Each row is a point on a landscape with many valleys, with its height.
From any point a ball takes the steepest step (drop divided by distance) to one of its 2 nearest points. It stops when none of these is lower. Distance is the straight distance between rows; heights are no part of it.
J_969 height 4.46: [120 151 105 146 127 114  93 130 108 147 194 142 171 157 111 107  79 154
 164 187 172  72 111 109 118]
J_488 height 3.40: [118 115 127 146 113 124 105  75 103 118 197 141 147 155 167  78 117 134
 148 159 161 113 150  93 182]
J_220 height 2.87: [129 179 119  99  89 107 135  80 107 107  82 153 139  76 157  91 148  99
 134  72 144 126 126 123 139]
J_913 height 4.89: [137 148 113 102 198 121 112 167 104  98 161 110 125 138 129 105  89 129
 117 175 123 124 128 101 133]
J_451 height 3.16: [124  94 155 169 124 143 144 159 144 126 100 118  84 143  38 156 152 105
  98  85  89 130 156 150  70]
J_522 height 2.08: [138 141 111 130  44 146 133 132 140 117  84 151 195  91 150 129 165 139
 136 146 147 132 166 154 149]
J_43 height 3.64: [127  93 142 107 169  89 145 133 124 143 185 137  89 131 183 122 162 149
 148  84 173 131 101 110 130]
J_300 height 1.70: [125 113 115  92 132 168 116 109 144 104 147 101 118 143 111 132 128 165
 125 114 123 134 141 160  82]
J_770 height 5.27: [129 140 160 116 164 114 129 147 123 119  84 117 104 106 186 132 149 128
 117 120  78 171 107 121 146]
J_276 height 5.72: [151  86 103  75 124 140 112 115 116 133 217 144 162 171 115 103 143 185
 176 169 185 100 136 117 135]
J_682 height 2.71: [120 141 133 140  79 123 171 147 138 127  90 137 161 104 156 134 155 109
 144  99 133 141 159 194 113]
J_662 height 2.85: [ 90 146 120 105 157 117  94 102 124 127 192 105 171 177 162  71  93 143
 142 118 118 113 173  99 104]
J_135 height 1.36: [142 179 116  99 125 149  91  62 112  82 128 136 110 139 137  75 143 112
 126 134 136 134 140  84 168]
J_604 height 4.14: [138 110 178 105 155 122 193 147 160 143 118 136  92 130 105 145 206 132
 111 107 138 130  99 116 108]
J_320 height 4.27: [123 111 107 155 179 124  82 116 126 126 211 140 135 138 180 108  58 139
 127 193  97 138 180  88 115]
J_905 height 0.35: [137 112 126 113 156 187 162 135 147  77 120 111  89 127 103 157 160 157
 114  89 109 181 141 163 107]
J_224 height 6.00: [157  96 153  97 133 111 150 105  85 114  98 126  89 146 122  90 166 117
 150  88 150 112  91 123 145]
J_704 height 0.49: [100 150 154 122 128 108 143 113 161 118 157 136 143 129 164 166 127 158
 183 182 102 126 107 168 117]
J_70 height 5.38: [116  94 104 112 160 119 106 129 144 151 238 171 182 160 141  62 118 167
 168 133 181 105 132  82 125]
J_356 height 3.76: [120 115 158 107  93 118 128 109 129 173  99 124 145 124 154 149 143 106
  92 130 124 101 169 132 138]
J_214 height 4.77: [134 110 183 149 118 115 204 164 123 155  61 144 113 131  93  98 182 121
 110  99 118 114 128 109 115]
J_109 height 1.37: [181 154  84 109 121 120  92 108  89  85 132 132 142 138 107 101 136 142
 136 207 189 132 159  97 147]
J_513 height 2.37: [116 147 106  81 128 128  87  94 123 115 154 120 159 156 139 106 129 156
 137 142 139 109 154 143  92]
J_153 height 1.23: [ 86 147 143 138 148 103 118 135 144 127 164 137 173 139 129 156  89 139
 159 166  96  82 112 158  93]
J_13 height 4.61: [132 170 114  67  88 106 173 111 125 115  89 104 152  98 109  68 116 118
 165 139 129 102  72 111 142]
J_931 height 6.12: [129 126 125 122 155 112 145 153 178 159 188 137 113 111 125 216 107 148
 111  90 125 150 132 161  85]
J_961 height 2.13: [104 113 150 174 138  92  97  92 100 183 143 123 136 145 207  94 140 154
 139  99 153  93 105 126 122]
J_803 height 4.29: [108 122 154 106 175  82 139 157 112 153 151 146 120 130 173 133 140  89
 114  95 164  99  94 123 126]
J_126 height 5.28: [106 175 133  87 147 103 156 147 129 106  95 127 144 103 166  98  85 118
 122 135  90 142 111 125 130]
J_907 height 4.72: [124 158 112 124  97 107 105 105  84 127 127  90 181 155 102 106  95 139
 175 193 160  76  97 133 133]
J_753 height 5.50: [147 196 105 127 127 146 125 186 125  99 126 146 137 115  97 128 113 149
 122 161 148 130  98 157 131]
J_25 height 6.07: [ 98 115 110 212 108 119  67 158 150 128 104 114 119 123 153 183 118 127
 135 110  91 171 117 190 122]
J_442 height 0.47: [178 174  99 123 139 138 123  85 103  69 101 150 110 132 129  87 117 116
 134 189 140 149 139  94 154]
J_971 height 5.24: [148 141 113 104  90 139 147  99 134 113 141 143 140 144  85 155 119  94
 115 157 156  89 156 160 112]
J_236 height 1.06: [118 124 180 138  89 168 152 120 126 105  63 111 128 147  63  80 135 135
 112 116  69 139 157 119 128]
J_599 height 2.17: [130 155 137  88 113 130 115  28 106 100 110 152 119 136 144 113 154 100
 116  88 130 112 160 121 133]
J_524 height 2.84: [154  93 122 105 138 128 130 108 158 136 224 177 113 100 171 139 149 180
 159  97 182 144 133 102 136]
J_640 height 4.19: [101 117 158 153 103 125 126 164 167  99  77  98 103 122  76 121 141  74
 133 126  27 179 138 123 151]
J_589 height 6.67: [157 110  84 166 150 144 124 103  98 123 127 153 100 110 181 156 175 156
 102  54 189 164 129 137 105]
J_880 height 5.18: [120 146 187 189  88 132 188 176 163 169  98 133 102 128  61 124 194 131
 105  89 113 133 159  95 113]
J_970 height 5.23: [120 125 136 187 141  76 191 155 137 175  62 144  79 131 111 137 205 117
  94 113 107 146 119 139 124]
J_978 height 3.23: [113 137 147 101 117 120 114 110  87 161  74  90 137 134 133 112  95  76
  85 108  90  98 155 119 126]
J_83 height 6.37: [122 131 117 146 141 130  98 129 154 159 187 158  94 115 169 172  91 135
 104  95 140 123 132 135  88]
J_287 height 4.28: [111 174  94  71  78 114 174  80 140  85  86 100 133  87  91  81  70 102
 137 124  84 147  89 138 105]
J_669 height 3.69: [122 171 113 145  91 136 110  59 123  76  87  91 132 109 170 128 126 129
 156 115  95 184  91 147 149]
J_964 height 5.47: [140 118 142 216  98 145 156 164 165 151 101 147  67 123  65 152 189 130
  74  95 120 178 150  89 112]
J_856 height 5.06: [108 115 116 174 172 127 115 125 141 170 224 193 179 158 140  59  72 163
 151 179 134 103 149  71  98]
J_436 height 4.71: [ 99 100 121 174 174 138  74 123 114 141 211 160 171 150 141 100  53 146
 143 160 101  85 152 101  75]
J_588 height 4.59: [120 123 150 184 102 169  93 122 148  89  64 100 103 133 100 141 156  86
 113 109  33 213 128 106 150]
J_408 height 6.06: [140  82 150 151 139 157 126 129 138 173 142  69  72 135 113 187 130 174
  94 123 117 136 121 122 131]
J_629 height 5.54: [129 102 108 180 144  72 168 119 108 168  82 136  90 117 148 173 170 139
 113 120 134 142 102 168 116]
J_56 height 4.95: [133 148  90 101 109 102 152 104 104 117 116 114 185 130  84 134 105 101
 152 183 152  77 131 136 126]
J_215 height 4.96: [127 171 129  52 150 117 150 152 109 132  94 103 165 126 123  85 115 117
 142 131 129 103 107 117 104]
J_901 height 5.22: [140 176 124 117 161 119 117 186 123 133 138 121 137 153  94 124 106 145
 129 197 127 102  96 119 145]
J_893 height 4.36: [162 124 110 109 187 160 104 148 112 123 171 143  90 122 125 120  88 132
  85 171 137 143 138  84 166]
J_888 height 2.78: [165 132 131 105  94 168 158 154 167 145 148 154 116 105 136 171 147 169
 107 166 158 156 147  96 159]
J_577 height 2.24: [104 118 190 141 123 160 140 153 140 113  80 149 121 176  35 120 113  97
  98  94  91 102 152 132 104]
J_372 height 2.10: [138  94 115 159 150 168 112 149 157  74 116 141  82 123  95 174 149  89
 109  70  97 201 128 163 121]
J_957 height 4.97: [134 112 154 168 131 139 113 119 123 124  61  91  84 139 155 147 161 131
 114 110  77 176 108 127 158]
J_797 height 6.01: [145  75 114  97  95 143  99 105 135 176 202 130 133 147 103 130 119 179
 152 125 185  75 126  98 129]
J_375 height 2.63: [ 94 161 119 102 148  98 101 126 123 153  95  79 171 122 124 141  58  79
 100 162  80 108 132 114 132]
J_491 height 5.79: [160 100 130 173 112 165 112 137 130 150  98 113  74 118 106 177 153 164
  56  94 129 180 139 118 111]
J_84 height 6.27: [105 132 122 147 127 133  59 134 144  97 111 109 141 120 155 156  90 101
 131 159  74 144 136 180 139]
J_80 height 2.86: [117 108 114 110 120  79 125 112 104 126 156 133 166 116 189  69 122 100
 179 159 151 110 128  97 196]
J_8 height 3.82: [121 105 115 157 145 135 108 107 132 139 223 138 126 129 176 106  86 162
 133 170 157 143 145  72 162]
J_138 height 2.05: [158 141 111 132 112 167 128 124 175 134 176 172 114 105 168 175 126 185
 167 149 182 149 112 113 137]
J_191 height 0.59: [ 93 124 134 162 144 127  69 153  94 184 151  79 135 145 152 140  85 125
 115 126 127  91 112 132 127]
J_293 height 1.50: [123 138 147 164 114 113  79 151  90 175 122 106 141 126 173 131 125 163
 129 103 170  98 108 143 130]
J_14 height 1.28: [131 119 116 110  65 117 116 132 104 122  77 139 173 100 174 107 154 136
 161 134 166 112 113 152 179]
J_672 height 5.53: [144 122 116  83  73 128 136 127 159 135 163 181 156 126 101 153 157 143
 139 124 180 122 146 159 111]
J_239 height 5.85: [123 126 134  85 138 112 165 149 163 161 165 167 156 129 123 183 143 125
 108 113 160 110 131 151  75]
J_621 height 1.91: [116 168 152 124  63 171 149 127 146  81  64 119 146 131  94  88 169 130
 130 151  87 163 150 112 145]
J_906 height 6.05: [145  89  69 224 144 121 188 145 142 163 107 118  68 106  94 184 165 174
 120  94 148 179 145 137 108]
J_553 height 5.83: [148 161 139 115 138 159 174 187 143  97 110 152 141 102 104 126 130  99
 105 164 122 129 158 136 117]
J_600 height 3.56: [168 121 132 110 138 165 136 130 136 116 124 166  87 112 144 148 136 123
  84 137 137 132 152  88 166]
J_492 height 1.29: [130 140 124 149 140 145 127 136 154 121 169 173 130 112 164 167 111 189
 158 184 110 149 106 141 130]
J_775 height 6.63: [160 103 112 148 137 151 118 130 113 158 162 163  89  88 153 173 108 144
 115  74 201 134 130 139  95]
J_168 height 5.81: [156 102  91 184 129  94 164 129 134 188 116 143  48 122 119 184 153 147
 113  93 172 145 115 121 111]
J_833 height 2.64: [ 88 105 161 138 157 104  93 102 107 166 173 109 172 166 193  68 104 132
 129  83 132 102 132 116 132]
J_598 height 6.90: [124 128 159 142 124 109 138 128 113 144 105 118 105 137  85 159 120  69
 110 167 113  95 103 143 171]
J_676 height 6.47: [102 129 100  92 137 106 103 128 150  89  82  88 142 127 126 125  88 109
 135 151  36 179 139 160 117]
J_886 height 5.37: [152 100 128  70 146 143 135 107  99 100 148 156  87 151 100  87 134  82
 123 100 175  74 114 122 148]
J_763 height 1.75: [ 92 107 122 144 193  99  87 149 119 148 148  99 159 132 151 148  66  95
 136 161  85  92 111 128 117]
J_960 height 3.37: [140 189 117 135  71 168 106  86  97  92  62 111 153 110 160 109 123 129
 148  90 138 155 126 123 154]
J_435 height 3.72: [ 88 141 146 130 108 120 165 156 160  90  78  91 139 113  54 109 127  64
 157 107  39 148 120 145 108]
J_758 height 3.44: [121 121  98  83 147  92 116 139 112 137 155 146 192 135 149  66 127  96
 153 139 183  81 127  93 163]
J_517 height 6.34: [146  86 150 108 139 144 141 163 125 168 142  87 119 146 132 159 129 149
 122 144 141  98 102 147 153]
J_463 height 3.86: [129 108 132 162 139 128 162 156 151 165 149 121  82 118  62 184 133 111
 109  71 130 161 129 166  72]
J_123 height 4.00: [126 123 104 110 150 111  85 163  95 146 181 151 195 163 104  79 114 112
 136 184 193  71 114  80 175]
J_9 height 4.51: [156 115 138  66 140 156 128 134 104 100  98 191  85 144 108 102 117  96
 112 142 145  87 143  66 164]
J_724 height 5.84: [113 111 130 197 154  78 113 166 110 148 107 120 116 106 158 171 111 111
 123 100 119 141  96 195 112]
J_457 height 2.50: [115  97 146  91 170 145 121 122 140 144 131  79 140 140 145 158 134 147
  93  91  91 129 158 150  82]
J_982 height 3.27: [140 125 114 163 167 144 116 146 142  73 142 140  80 102 128 165 105  79
 122  98 104 157  89 178 149]
J_899 height 2.47: [143 180 105 112  81 157 143 108 139  92  69 134 180 109  91 106 140 133
 136 189 131 157 163 128 152]
J_272 height 6.39: [154 105 128 145 127 145 130 116 120 103 109 118 113 127 148 136 174 151
 150  81 173 129 102 165 131]
J_345 height 3.38: [130  89 158  79 171 128 156 131 132 130  99 107  87 158 117 150 159 117
  87  80 116 119 130 115 105]
J_181 height 3.97: [106 163 103 122  85 132 143  74 130  77  81  60 116  83 116 112  94 125
 158 113  61 173  83 162 137]
J_383 height 3.21: [ 97 152 139 130  94 125 162 144 148 119 104  98 162 113  93 136 169  99
 142 103  85 139 153 165  97]
J_154 height 6.65: [148 108 166 112  92 145 157 158 124 134  99 102 127 147  69 129 142 124
 133 153 128  97 114 126 160]
J_195 height 2.20: [114 119 131 112 119 105 127  99  99 131 128 118 160 102 189 116 122 114
 173 141 134 105 117 144 153]

Where does a ball stop that starts at each point below?
J_215: J_442
J_83: J_14
J_436: J_14
J_224: J_704
J_770: J_14
J_969: J_14
J_901: J_704
J_803: J_704

Call two points neighbours if one is among the 2 nearest of the other. Go from one point of each pair to the other, from neighbour to neighbour, staying as low as possible. Name the highest point that can't be avoided.
J_704 and J_191: J_763
J_300 and J_704: J_662
J_236 and J_442: J_126
J_236 and J_14: J_899
